Each scene shows the same named points in several views. A view is turned or mirrored, and shifted as a whole, has a little noise and may leave points out.

Scene 1
View 1
q490: [-23   6 -27  22  23  -9 -12 -15  20   3  20  -7 -20  -6   2  10  -8  24
  22   4  -3   9   3  12   4   1   8 -14  45  18 -13  17  31   3 -16  41
  32   0   0  -3  -4  -8  -9 -29  -4  26  -1 -19  -8   3   5  35 -14   4
 -10  -6   0 -23 -12  -4  12]
q486: [-28  -7 -32   1  -4 -17  -5  17  16  -4  11  23  24   6  -4  11 -34 -16
  -4 -24 -21  18  19  -7  15 -13  13  21  54   3   2  23  13  37  29  39
  44 -32  44  -4  -6 -11  -8 -35 -39  14   7  -6   5  -1   0  23 -18  18
  -8 -15 -22 -22   4 -30 -15]
q240: [-37   9 -46  23   5  -6 -10   1  -1   2  13  14  20 -21  -2  13 -13  -8
  -1 -12 -12  44  14  11   8  -8  18  36  38  12  13  35  15  35  -1  54
  12 -33  52  -2  -7 -14   6 -43 -45   3  -1 -16   6  10  -5  20  -8  -2
   7 -34 -20 -16   9 -18  -3]
q389: [-29   5 -14  30  32 -13 -11 -13  20  13  39  -6 -25 -16   1  20   1  28
  34  39   4  16 -29  17  11  28  11 -25  31  21 -31  11  29 -25 -48  41
   0  20  -8  12 -13  12  -6 -25   0  24  -3   4  -4  14   1  29  -7  18
  -9  16  13 -23  -9  13  13]
q570: [-21   8  -5  19  34  -3 -14  -9  22   6  31  -5 -31  -3  -1  11  -8  20
  32  17   0  -5  -2  13   1  14   6 -28  44  14 -27  18  30 -13 -29  30
  31  12 -16   0  -6   1 -15 -25  11  28   1 -10 -11   2  10  30 -17   9
 -14   9   6 -27 -23   7  14]
q361: [-25  82   1  48  39  59   5 -23 -24  28  31  19 -31 -68  16  11 -10   1
  38 -14  10  35  11  47  -1  34  16  34  15  -1   3  72  17  19 -52  19
 -13 -27  -5  -4  10 -28  26 -70  -6  12  -9 -23  -7  34  10  14  19 -21
  13 -24 -18 -31  -9  34  34]
q54: [-37  33  43   8  26  19  -3  49  41   3  47   9 -13 -26 -16  27 -17 -15
  30  33  -2  -6  -5   8  -1  35  17 -18  47  -8 -36  32  24 -17 -11   0
   6   7 -18   9  -8   0  -8 -39  21  26  20   9   4   9  14  20 -14  30
 -21  21 -15 -20 -23  12   4]
q348: [-43  -8 -11  -6  -1 -12 -17  54  45 -18  19  -1  18  -3 -32  30 -11 -19
  -8  17 -30   5  23 -18  -1 -11  13  -5  65   6 -17  20  23  15  26  29
  35  -3  29  -1 -22  -6 -18 -24 -11  24  29  -2  16  -6  -3  27 -36  30
 -11  -8 -19  -9 -15 -12 -20]
q158: [-38  59  44   0  23  54 -18  74  48 -10  23 -26 -21 -36 -50  27 -13 -28
  -1  30 -29 -36  67  -2 -42  -3  22 -16  63  -5 -20  67  35   9  28  -7
  39  17 -20 -12 -21 -27 -17 -42  42  33  44 -16  16  -1  12  19 -49   4
   2 -29 -42  -9 -47  35   9]
q296: [-15  25   8  14  24   8   3  -9  17  12  24  12 -34  -3  13   0 -33   8
  35 -12   8 -11   5  12   4   8   9 -14  42   2 -24  34  26   4  -8  18
  47 -11 -15  -4  10  -5 -14 -36   4  29  -1 -15  -9  -2  18  27  -8  10
 -20  10  -7 -30 -25  -1  19]
q454: [-24  34 -46  31  16  12  -4 -21 -17  15  22  14  -4 -33  11  11 -11   4
  15 -17  -3  44  12  28   8   5  15  37  31  12  11  45  11  30 -23  47
   8 -34  35  -3   3 -17  18 -50 -37   8 -11 -24  -3  21  -3  22   6  -9
   8 -28 -17 -23   4   0   7]
q88: [-29  17   2   3  12   9  -6  30  29  -4  18  13   1  -2 -12  11 -29 -10
   8  -8 -14 -10  25  -1   0  -5  14   0  57  -4 -13  35  19  23  18  20
  48 -17   9  -8   1 -14 -12 -36  -1  24  13  -9   2   0  11  25 -23  19
 -13  -9 -25 -19 -20  -9   2]
q695: [-39 -25 -33  -6  -6 -27 -17  36  35 -15  11   5  26  13 -20  21 -18 -14
 -12   4 -29   9  26 -19   3 -19  13   8  60   8  -5  13  21  29  38  46
  43 -14  50  -2 -18 -11 -19 -21 -30  17  14  -8   8 -10  -6  25 -31  25
  -7 -16 -20  -9  -8 -27 -22]
q356: [-40  37  24  19  38  24 -15  38  36   5  47 -22 -29 -37 -25  35  13   3
  27  61  -7   1   2  14 -19  31  10 -31  43  12 -33  38  31 -31 -36  13
  -9  34 -30   8 -21  -7  -5 -37  30  29  19   3   5  14   5  25 -23  14
  -2   0  -7 -19 -30  37  15]
q452: [-28  39  11  28  31  18  -3   1   8  20  39  19 -20 -34   8  14 -16   0
  39  11   8  21 -11  27   9  36  17   0  30   4 -20  42  18  -7 -40  16
  -5 -12 -11   3   2  -4  12 -51   1  22   1  -2  -1  24  12  19   7  14
  -8   9  -2 -26  -9  14  19]
View 2
q452: [ 13  10 -13 -27 -33   7   2  17  25   7  14   6 -14  -2   6  27  -3 -16
  10   1 -11  66   3  -9 -32  24  16   1  -3  -9  36  12  14  33   6  22
 -32 -32  12  29 -11  18 -19  18   0   8 -27  20  17   1   5  12  14  -3
   6 -37   6 -20   1  -7 -50]
q54: [  0   7 -30 -12 -24   7  33  42  47   3  29  23 -20   3   5  41  15 -56
  15   1 -20  63   5 -19 -31  10  44  11   3   6  40  25  -4  20  10  40
   8   2  25  22 -21  10   0   8  15  34  -1  18  -3  -3  22   6   0  -1
   5 -25 -11 -15  11 -17 -43]
q486: [-10 -12   2 -39  15  -9 -60  37   7 -17  23   0 -34 -26  -7  41  18 -11
  -6 -10   0  16   9  41  -5   4   0 -26  13 -22 -22  20 -17  42   9 -18
 -10 -23  27  32 -43 -23   4  10  29   3   5  -8  24 -39  17  -2  -7  40
  -7  13 -41  21  36 -25 -53]
q389: [ -1 -13 -33   1 -26  14  -7   5  31  24  14  12 -31 -24   2  41  -8 -18
  14  -3  -8  56  -6 -14 -42  22  -1 -16  -1  18   5  -9  41  15  15  23
 -19 -10  -6  34 -33  -1   7  23  -4  39 -49   8  -5  -3   7  16  41  -3
   9 -40  -8 -19 -18 -17 -48]
q88: [ -1  -5  -7 -31   0  -3 -19  51  23  -9  20  23 -30 -10 -10  46  25 -34
   6 -11  -3  39   3  23 -15   3  28  -1   0  -2   5  25 -18  26   5   2
   0  -7  28  25 -18 -15   6   4   7  26  16   6  25 -17  16  -5  -7  26
  -6   0 -23  19  34  -9 -59]
q240: [  0 -10  -1 -31   9 -11 -65  25  -3  -9  10   2 -28 -22  -5  28  10  29
  -7  -1  -6  34  23  52 -15   9 -14 -31   4 -41   0   1  -3  38  17 -10
 -24 -46  28  29 -36 -11  -9  18  24 -12 -21   6  31 -32  11   3  -3  25
  14  -1 -11  18  22  -6 -41]
q348: [-13 -14 -31 -19  11  -6 -26  57  21  -2  27  25 -43 -23 -10  52  32 -36
   3  -7 -12  28  20  23 -15   1  22 -14  14  -5   6  17 -12  13  24  12
  33   2  32  25 -39 -25  25   6  31  34   6  -6  -4 -33  29   1  -9  32
  10  15 -44  23  25 -19 -38]
q695: [-12 -19 -13 -23  20  -7 -56  50  13  -8  25  23 -48 -32 -17  50  35 -22
  -7 -12  -4  11  16  46  -2   1   6 -26  16 -12 -24  15 -13  24  20  -7
  14  -4  29  26 -51 -32  24  13  32  25   4 -14   9 -45  28  -6  -4  42
   2  22 -52  33  32 -23 -45]
q361: [ 25  13  -1 -35 -26  -4 -15  14   9  -4   2  10  -4   2  -4  22  -8  26
   8   5  -1  71  13  24 -35  20   1   2 -12 -36  59   7   7  33   5  11
 -46 -56  28  23   4  13 -27  17 -18 -20 -21  38  45   2 -15   2  -1 -10
  13 -46  39  -1  13  15 -50]
q158: [  5  10 -34 -23   1  -3  17  81  41  10  11  61 -41  14 -39  49  44 -45
  29  -7  -3  67  25  24 -21  -3  59  28   1 -12  75  27 -31 -10  25  35
  49  11  58   4  12 -18  25 -13  -9  47  38  28  11   7  25 -20 -35  10
  15  -8   3  46  36  20 -43]
q356: [  1   5 -54   2 -28   8  31  37  45  26  15  39 -31   5 -15  44  13 -36
  28   8 -15  76  18 -16 -42   9  31  12  -2   4  61   2  17  -7  26  49
  22   1  21  19 -15   5  17   7  -6  51 -27  26 -11   8  15   7  14  -7
  26 -42   2  -2 -11  10 -34]
q490: [ -3 -13 -18 -17 -10   1 -30  18  20  14   8  19 -38 -28 -11  40   5 -15
  12 -14   7  39  -8  16 -26  18  -3 -15  -7  10   0  -2  21  18  13   4
 -24 -12   4  25 -17 -24  18  13 -11  31 -21   7  17  -6   4   5  24  11
  -3 -24  -9  14   3  -6 -63]
q296: [  2   3  -4 -31 -14   2 -12  24  27   4  15  15 -27 -17  -2  38   9 -34
  16 -19   8  49 -18   3 -28  22  17   5  -7  18   9  17   3  32  -3   5
 -31  -7   6  23  -3 -11   1   4 -16  29   5   6  31   1   1  -3  18  11
 -22 -29  -8   0  19 -13 -78]
q570: [ -6 -13 -27 -13 -18  10  -5  21  32  17  16  23 -40 -23  -6  43   5 -34
  15 -17   7  51 -12  -6 -38  19   8  -5  -8  23  11   5  26  14  13  15
 -18   3   2  24 -15 -11  17  14 -14  42 -16   9   9   1   7   8  32   7
  -8 -31 -10   4   3 -10 -65]
View 3
q88: [  0  14  -8  -8  -2   7 -22   1   9   5 -45 -40  -3  14 -10   1  13   2
  -9 -11  55  -9  14   0 -33  48  18  -7 -28 -18   1  -1 -17  13 -34  32
  -8   1  26   2 -21   3   4  25  18   0 -13 -15  23 -16   9  -7 -13   8
  -1  14  35  -8  -5 -12 -23]
q490: [ -1  14 -22  -9 -22 -26 -27  14  13 -20 -28 -33 -15  18  17   8  12  17
   2   3  46   7  -4 -11 -36   7  31   1 -25 -26  -1  13  -6  10 -13  25
 -28  14  -8  12  -7  -6   5  -2  18  24 -13  -4  15 -11 -14   2   6 -12
 -15  27  32   8 -13 -18   6]
q452: [ 22   1  30  -7 -37 -24 -14  11   8 -22   6 -27  -2   1  13   6   4  -4
 -13 -11  17  13 -16   7 -17  29  17 -17 -19 -28  20 -11 -12  29   1   8
 -13   8  -5   5 -16  -1   3 -16   4  12 -24   4 -18   0 -22  12   6  -6
 -12 -12  24  23 -11 -14 -21]
q454: [  4  -6  -8 -20 -22 -27  -4   9 -11 -17 -12 -43 -27  32  48  29 -23   7
 -17 -10  47 -11 -17 -28 -44  25  -1  -1 -21 -42  29   6 -13  11  12  16
   4 -10 -28  16 -18  -2 -26  18  20   0 -12  11 -30  -1 -29   6 -23 -25
 -15  35  31   8   2  11 -44]
q54: [ 14   3  37 -10 -29  -1 -20   0  19  -1  -8 -32  21 -18 -33  -4  19 -11
  -9  -4  10  16 -14  25  -3  45  26 -21 -22  -9   8  -7 -15  37 -28  27
 -20  11  31  -8 -27   8  22  -1  16   6 -25 -14  17  -7  13  -1  15  14
  -5 -21  24   7  -9 -32  -2]
q296: [  6  30  -9   5 -23 -10 -36   4   7 -22 -26 -33   6  16   6 -20  22  18
   3 -10  51   8  16   6 -28  33  33  -4 -35 -30   1  -3  -9  11 -18   9
 -25   9   8  13 -10 -11   2  -1   8  23 -16   0   0 -12  -7   8  -4   6
  -8  -9  37  18 -17 -20 -15]
q361: [ 23 -12  32 -15 -52 -18 -14  17 -15 -18  10 -31  -7  22  43   2 -28 -10
 -25  -3  15  -5  -8 -26 -22  39  10 -17 -17 -46  47  -8 -18  19   7  -1
 -13 -12 -15  18 -18 -15 -20   2   6  -7 -19  34 -45   7 -27  21 -24 -17
 -15  13  40  29   4  -3 -41]
q158: [ 11 -14  33 -12 -28  30 -45  -2  13  25 -39 -31  46 -11 -39 -19 -13 -33
 -28  29   2 -24  29  -6  -4  61  54 -30 -29 -11  25   4 -29  13 -63  38
 -36  -6  73  -6 -16 -10  28  34  24 -28  -2  19  54  -5  50  -5 -16  22
  16  38  63  -9  -1 -36   0]
q348: [ -7  -3 -16 -14   4   4 -12  -4  19  24 -53 -47  -9   6 -22  28  10  11
  -9   0  49 -10  -4   4 -30  34  17  -1 -24  -4 -14  11 -22  15 -43  59
   4  14  27 -11 -27  16  15  27  32  -8  -8 -37  48 -22  25 -25   2   1
   4  38  18 -24  -1  -9  -8]
q695: [-19   5 -45 -14  24  -1  -9  -2  13  19 -65 -53 -24  25  -8  38  10  18
  -5  -8  77 -10  -3  -7 -52  26   8  11 -30  -9 -19  13 -16   7 -33  64
  15  10  12  -4 -23  18   1  38  37  -4  -6 -43  39 -31  14 -25  -1  -1
  -1  52  16 -33  -7   0 -20]
q389: [  8   7   6 -15 -37 -47 -24  12  23 -27   0 -27 -13  -5  11  20  20  16
   0  -3  14  23 -37   9 -24  -7  35   1 -15 -18  -4   9   6  24   3  20
 -31  33 -13   1 -13   4  19 -25  13  35 -22 -16   6  -5 -20   1  26 -14
 -23   3  15  20 -19 -24  21]
q356: [ 15  -4  33 -16 -42 -15 -39   7  27  -4  -9 -26  27 -23 -18  -7   7  -9
  -9  21  -7   8 -13   8  -2  19  48 -20 -22  -9  10   4  -7  29 -28  23
 -49  22  33  -4 -13  -8  32 -10  16  11 -17   4  32  -2  18   5  16   5
  -7   6  36  16 -15 -42  24]
q570: [  9  20   4  -4 -34 -32 -32   6  19 -30  -9 -25  -3  -3   0  -3  29  14
   6   2  30  23 -13  12 -22   6  41  -8 -23 -20  -8   3   3  20 -11  19
 -40  28   3   7  -5  -2  15 -24   6  41 -20 -15  12  -9 -16   2  20  -3
 -24 -10  24  22 -22 -32  17]
q486: [-13   7 -35 -17  16   1  -6   0   0   8 -55 -54 -28  32  10  30   5  20
  -6 -28  82 -11  -1  -8 -54  36  -7   6 -27 -24  -9   8 -20   8 -21  45
  24   2  -1   3 -21  13 -14  42  29  -6  -7 -34   6 -20  -2 -14 -12  -8
  -4  34  15 -22  -1   8 -39]
View 4
q240: [-17 -32  20  19   4  19  11   7  14  -6  22   2   4  13  29  -4   6  -3
 -11 -44  36 -11 -41  13   0 -44   0  22  17  11  18 -16  -2  -8 -41 -14
 -57  24 -35   4  36  14  24   0 -30   5 -45 -17  -9 -23  12 -27  26  20
   2   7 -41 -11   8  22 -56]
q454: [-22 -45  11  29  13  27  -5  11   8   0  20   2 -23  13  26   1  21 -11
   9 -42  23   2 -28  22   8 -48  -1  22  18  10  16 -13 -24   2 -50   0
 -42  20 -39  -4  38   2  22  -3 -35   5 -31 -11  -3  -3   4 -36  36  18
 -26   5 -46   0  15  28 -50]
q490: [-37 -23  -5   9   9  30  -1  -4  13 -30  -3  31 -18  42  21  -7  43  23
  27  -1  -2   1 -40   5   7 -11  26 -11 -16   5   2   3 -22 -12  -9  16
 -60 -15 -19 -28   8  51   2  10 -23  22 -14 -29  22 -18 -13 -28  23  20
  -4  13  12 -24  19  11 -33]
q361: [-16 -40   4  26  23  28 -13  18   1  -3  19  -7 -55   4   7  -4  44 -15
  29 -27   5  12  -8  47  23 -41   8  -8  10   5   1 -27 -52   8 -41  -2
 -40  23 -48 -25  41 -19  21 -11 -14  17   2  -2   2  29   2 -34  27  20
 -56  -6 -35   0  16  44 -40]
q348: [-17   1   8  -4  -3  13  26   8  15 -31   9  23  29  31   7 -24  20  32
  -5  -4  19 -14 -34  -4   8  -2  10 -19 -17   8   2  -6   9 -22   9 -27
 -66  -4 -31  13  10  57  12  14   0  21 -32 -11  15 -50  34  -6   3  28
  40  24  21 -21   7   2 -49]
q296: [-32 -33  -7  -8  21  27  -7 -11   0 -10   2  30 -40  34  30 -21  58  26
  42 -19  -1  17 -31  30  -1 -16  30  -5  -9   7  10  -3 -35  -2  -7  16
 -50 -18 -31 -37   1  39  -5   4 -18  19  -4 -25  26 -12   9 -18   2  11
  -7   8  12 -17  37  28 -26]
q88: [-14 -10   2 -13  12   8  12   0   6 -13  13  24  -2  29  12 -30  32  20
  16 -17  16   2 -29  28  -3 -11  14  -5 -12  10   0 -15 -20 -10  -2  -7
 -68  -3 -36 -15  15  40   3  -3  -8  26 -28 -13  12 -33  23 -12  -7  28
  18  11  13 -15  20  22 -40]
q356: [-26  -3 -11  12   5  35   1  23   4 -62   6  10 -36  28 -11  -5  62  23
  27  32 -21  -9   2   7  53   9  24 -62 -31   1 -13  -8 -35 -26   6  -8
 -32 -15 -25  -7   5  28  11  19  24  19  33   3  46  18   6 -13  29  23
 -27  21  24 -22  10   1 -32]
q486: [-16 -16  20  -1   4  10  21  -3   9  -2  15  20  19  27  34 -22   9  14
  -6 -45  32  -3 -42  10 -18 -32   3  25   5  16  15  -7   2  -5 -17 -19
 -69   7 -38  -1  16  43   8   4 -23  14 -50 -23   1 -52  28 -16  -4  20
  30   9 -18 -11  20  19 -54]
q158: [ -7  28  -8 -18  25  -6  24  18  23 -47  17  21   9  20 -42 -40  43  14
  37  37  -9 -25 -26  43  29  29   8 -62 -37  -7 -51 -44 -51 -17  24 -29
 -89   2 -45 -22  24  30   4 -16  20  54   7   3   5 -11  13  -5  -2  61
  -9  -5  49 -25   1  12 -31]
q389: [-42 -38  -8  21   1  50 -10   9  -3 -45  -5  14 -47  32  33  10  54  28
  19  -9 -10   4 -17 -14  29 -21  30 -26  -6  10  22  19 -13 -16 -14  16
 -19 -16 -15 -10  -2  37   4  32  -8  -1  11 -16  47   4  -3 -30  41 -10
 -16  26  -7 -19  24  11 -34]
q54: [-22 -13  -5  -6   8  26   3  14 -10 -31  14  15 -27  25  -1 -25  64  28
  20   1  -2   8   6  24  33  -7  26 -48 -21  13  -2  -8 -26 -19  10 -18
 -37 -12 -40  -7  -1  35   3  12  31  17  19   7  48  -1  45  -1  -3  12
  -4  14  28 -14  29  15 -33]
q570: [-42 -31  -8   7   9  37  -6   1   0 -35  -4  25 -34  40  26  -7  54  26
  29  -2  -5   9 -26   5  12 -15  29 -22 -17   4  14   9 -22 -11  -8  17
 -42 -22 -16 -24  -7  47  -2  19 -12  15   7 -21  36 -11  -6 -20  22   6
  -7  15  13 -25  26   7 -33]
q452: [-25 -39  -5  17  10  36 -10  15 -10 -20  11   5 -53  19  17  -6  57  11
  16 -25  -1  15   2  31  27 -32  25 -20  -4  18  10  -9 -35  -5 -18   1
 -26  -1 -40 -13  11  12   6   5   4   9   9  -7  33  15  25 -23  16   2
 -30   8 -13  -6  32  28 -36]
View 5
q695: [ 43  36  -8 -65 -30 -29  23  51 -44  11 -26 -18 -26 -23  -7  15 -14   8
 -20  36  31 -15   9  48  -6  41  31  26  34 -17   8 -19   8  33  21  17
 -29  32  -7  65   6 -38 -30 -29  28  -8   9  16 -79   7   2 -22  20  25
  52  13   9 -13 -22 -38  28]
q348: [ 34  33   2 -50 -33 -12  24  34 -23   1 -10 -12 -22 -11  -6  14 -16  -1
 -10  36  28  -3  15  37  -6  25  25  -1   7   2  15 -17   9  30  18   2
 -21  26  -2  43   8 -20 -25 -40  15   1   3  15 -73  23   2 -29  16  23
  45  12  13  -5 -17 -35  18]
q570: [ -6   6   2  -2  13  -6   3   0   7  -4 -14  23 -15 -25   3  38  14 -22
  11  -6  14   2   9  27  24 -29   7 -40  40  18   6  -9   4  12  -4   1
 -14  24   5  36  14 -13 -19 -40  -2 -23  -3  25 -55  21  25 -29  21  17
  -5  -3  22  16   8 -26  19]
q452: [-14   6   0  16   7  11  33 -26  36   0   5  22  -8 -14   9  28  14   9
  10   9   3  10   3  11  23 -16 -13 -41  21   6 -11  -7   6 -20 -20   6
 -45  13  -3  15   2   2 -26 -40  -5 -10   4   0 -22  38  24 -11   6  10
  -2 -21  21  11  -7 -14   0]
q389: [ -8  -2   0  13  20  -5  16 -17  25  -6  -5  26 -25  -7  -4  34  20 -13
  26   9  20   3  34  29  31 -33  -9 -67  37  32   1  -4   5   7  -8   6
   0  21 -10  27  28 -12 -25 -30 -11 -14   3  36 -47  20  23 -12   4  20
  -2   0   2  18   6 -19  25]
q296: [ -2  10   2  -3  16  -4   8  -4   5   9 -23  11  -9 -37   9  35   9 -10
  -4 -17   6   1 -12  19  25 -16   9 -16  46  -6  -7 -13   3  -4 -27  12
 -45  14  18  34  -2 -10 -25 -39  16 -32   5   1 -47  19  29 -35  24  19
 -14 -15  29  10   2 -32  14]
q356: [ -6  14  15  -3 -15  10  15 -11  22 -25   3  16   6  -7   7  24  -7 -31
  22  10   9  20  27  22   5 -41  -1 -64 -18  51  23   2   7  11  18 -32
   0  14   8   2  11  27 -25 -58 -13 -12 -14  12 -45  51   8 -47   8   5
   1  -7  31   4   4 -23  -4]
q454: [ -1  12   3   6   4  29  50  -5  42  12   0  41 -29 -42  -6  34  39  15
   3  38  19  -3 -32  13  13  25  -8   0  32 -20 -31 -22  -3 -18  -8   5
 -66  20 -34  28   4 -40  -9 -24   5  -4  36  18 -19  34  34  17 -10  21
  37 -24  19  25 -12 -11   9]
q240: [ 24  18   0 -18 -15  22  54  13  21  13  -8  23 -32 -36  -7  20  26  16
  -8  58  22  -6 -21  20   1  42   5   9  26 -27 -25 -26  -1   0   8   7
 -58  29 -37  42   9 -47 -14 -26  13   2  34  20 -33  26  29  15 -10  25
  54 -16  14  11 -18 -12  18]
q490: [  1   7  10  -7   9  -1  11   6   7   3 -16  30 -26 -33  -6  38  17 -20
   8   6  15  -5  -6  30  22  -6  11 -26  42   5  -2 -18  -1  11  -3   2
 -31  26 -10  36  13 -28 -19 -34   4 -19   8  31 -52  20  27 -17  12  24
  12  -6  23  17   3 -24  24]
q158: [  8  43  22 -42 -45  19  20  35  -9 -15 -25  -8  27 -33  12  19 -28 -31
 -12   5   4  15 -24  17 -26  -6  22  -2 -39  24  25 -12   1  23  34 -50
 -30   6  35   1 -21  30 -19 -79  21 -28 -12 -17 -60  65  -1 -78  34   7
  22 -15  59  -9  -5 -38 -29]
q486: [ 35  26 -10 -37 -15  -7  38  31 -17  14 -14  -5 -27 -34  -6  21   8  23
 -17  41  25 -10  -7  34   2  45  17  28  43 -36  -8 -22   6   4  -1  25
 -52  26 -18  54   5 -42 -26 -24  26  -2  24   6 -53  11  17  -2  12  28
  43  -5   4   2 -22 -24  24]
q54: [  5  18  -1 -11 -21 -11  19  -9   3  -8   6 -12   5   2  17  19 -13   1
   7   2   5  20  25  21  12 -24  -2 -44   3  19  17   3  17   1  -6  -2
 -18  12  21  13   3  30 -39 -50   6  -9  -9 -14 -46  40   8 -39  16   9
  -1  -6  16  -2 -11 -31  -4]
q361: [-22  10  10  25   5  43  53 -27  61   0   5  45  -9 -40  10  30  36   8
   6  20   1  12 -34  -1  14  -5 -14 -19  11  -5 -31 -11  -3 -34 -16 -15
 -67  11 -15   1  -7  -6  -8 -39  -3 -10  21  -1  -1  52  34  -2  -5   9
  15 -40  40  18  -9 -10 -12]
View 6
q88: [ 19 -34  34   5  23  -4  -1  -3   3  14  -6 -20   2  11  17 -30   5  -9
   9 -22 -16 -25  14  21  26  19   3 -23  -7  -4  -6  52   5 -21  17  -8
 -12  11  -7  13 -17 -18 -32  -5  24  -4  -1   3  13   1   1  39 -21  -2
  10  -9   2  -3  32  -6 -21]
q486: [  1 -33  24 -14  29  -3  10  -1  -3 -12  -3 -15   6   5   3 -45 -29  21
  13 -10 -36 -13  12  19 -17  41 -16 -23  -1 -14  -6  46  20 -20  28  13
  -7  13   7  16 -19  10 -25  -6  20  24 -28   9  10 -14   9  31   0   7
  25  -9  12  -4  31  -2  -4]
q348: [ 24 -43  28 -10   9  -6  -8 -24  14  11  -9 -26   4  15  13 -38  -9  14
   7 -34  -1  -5  19  14  22  30  -5 -19  -1  12  -5  31   6 -19  31  -8
  -8   0  -6  12 -13  -9 -22 -10  25   9  -2   8 -12  -8   2  28 -12  -1
   9 -16 -13 -17  49 -25 -17]
q452: [ 16   3  31  13   0  -5  -8  -5 -14  51  34 -14   9  -9  25  -8  38 -43
  30   7 -11  -5   7 -41  36  -7  23 -10  -1  -7 -11  38  14   2 -13 -28
   9 -11  19  -4  12 -21 -29 -27  -1 -21  -3   9   1  14 -23  27 -25  27
  20 -24  -7  -2  17   0   5]
q158: [ 65 -56  53  17  -7  15 -19 -31  18  57 -24 -44  12  20  17  -2  28 -37
   5 -82  20 -31  14  49  89   8  12 -20 -15  27 -21  53  -5 -26  18 -10
 -24  -1 -33   8 -24 -46  -6 -13  44 -15  33  32   6  -6  -6  31 -35 -20
 -37  -4 -27 -28  47 -23 -45]
q389: [ 10 -13  16   1   6 -34  -5 -19  -2  35  32 -12  -8   4  35 -32  42 -14
  23  23   5  18  24 -52  30   0  13  -9  11  17  11   9   3  10 -10 -50
  13  -2   7 -10  12 -23 -41 -18  -9 -35 -16 -15 -25  27 -28  34 -40  19
  28 -30   0 -10  45 -30  -2]
q296: [ 14 -19  34   7  27 -18   5  13  -6  31   9 -16  -5  -5  25 -19  39 -34
  22   4 -14 -25  14  -3  27   7   5 -19  -4  -2   0  45   5 -10 -12 -30
  -5  13  -1  -6  -7 -24 -44  -7   8 -26  -6 -14  20  18 -17  55 -36   1
  10  -6  28   2  27   2 -22]
q240: [ -2 -13  21 -28   9   1   6 -11 -11   9  25 -22  19  -6   4 -32 -23   4
  31 -17 -31  10  -2  -3 -16  44 -11   7   3 -22 -16  41  31  -8  14  11
   8   1   4 -10  -9   2 -17 -24   0  33 -40  24   1 -22   3  22   7  25
  17 -22  16  -3  33   0   4]
q490: [  8 -22  19 -12  18 -30   5  -5   2  22  19 -22  -2   4  26 -30  26 -10
  23  -1  -7   6  19 -10   9  22   2  -7   7  10  -1  20  16   1  -4 -30
   5   6  -4 -13  -9 -20 -41 -13   2 -18 -27 -10  -7  14 -21  44 -28   9
  12 -11  27  -6  49 -14 -19]
q695: [ 10 -55  27 -16  26 -17   1 -16  15 -19 -12 -17   0  18   6 -61 -29  38
   8 -19 -19  -3  25  28  -5  48 -16 -28   2   6   2  38   9 -25  43   7
 -12  13  -6  20 -24  -3 -23   2  19  18 -17   4 -10 -14  11  35  -7  -4
  21 -15   5 -10  50 -22 -15]
q361: [ 20  21  29  -8  -8   7  -6  -2 -33  67  42 -26  22 -20  16  13  36 -62
  40 -15 -20   0  -7 -27  29   6  12  21  -3 -24 -29  44  29   3 -27  -9
  13 -15   5 -33   2 -22 -21 -40  -1   0 -24  36  17  -5 -24  29 -10  32
  -4 -23  11   2  17  16  -2]
q454: [  2   4  22 -27   4  -3   3   0 -23  31  34 -22  18 -12  12 -12   3 -18
  38  -9 -30   8  -3 -17  -7  33  -3  14   1 -28 -21  42  30   0 -10  -1
  12  -6   5 -25  -5  -3 -24 -36  -4  20 -43  25  10 -15 -15  27   2  31
  12 -23  23   6  25  12   7]
q356: [ 45 -27  31  18 -17 -12 -24 -41   6  66  17 -26   4  16  29 -14  49 -37
  14 -23  30   2  19 -30  70 -14  28 -15   1  38  -6  17  -6  -3   1 -49
   1 -15  -5  -1   9 -47 -19 -20  17 -42  22  10 -24  21 -28  22 -44   6
   3 -23 -29 -28  48 -39 -17]
q570: [ 17 -27  21   6  17 -35  -4  -7   5  32  17 -20 -13   9  30 -31  45 -20
  23   7   1  -4  20 -20  29   8   8 -17   4  20   7  18  -3  -1  -4 -46
   5   8  -3  -6  -3 -26 -42 -12   5 -35 -10 -20  -9  26 -25  50 -40   2
  12 -10  18  -7  52 -18 -20]

In a view up to two points have been moved. Name them for each view, in the order of its rows, or write none.
view 1 | q361
view 2 | none
view 3 | q356, q570
view 4 | q490
view 5 | q695
view 6 | q348
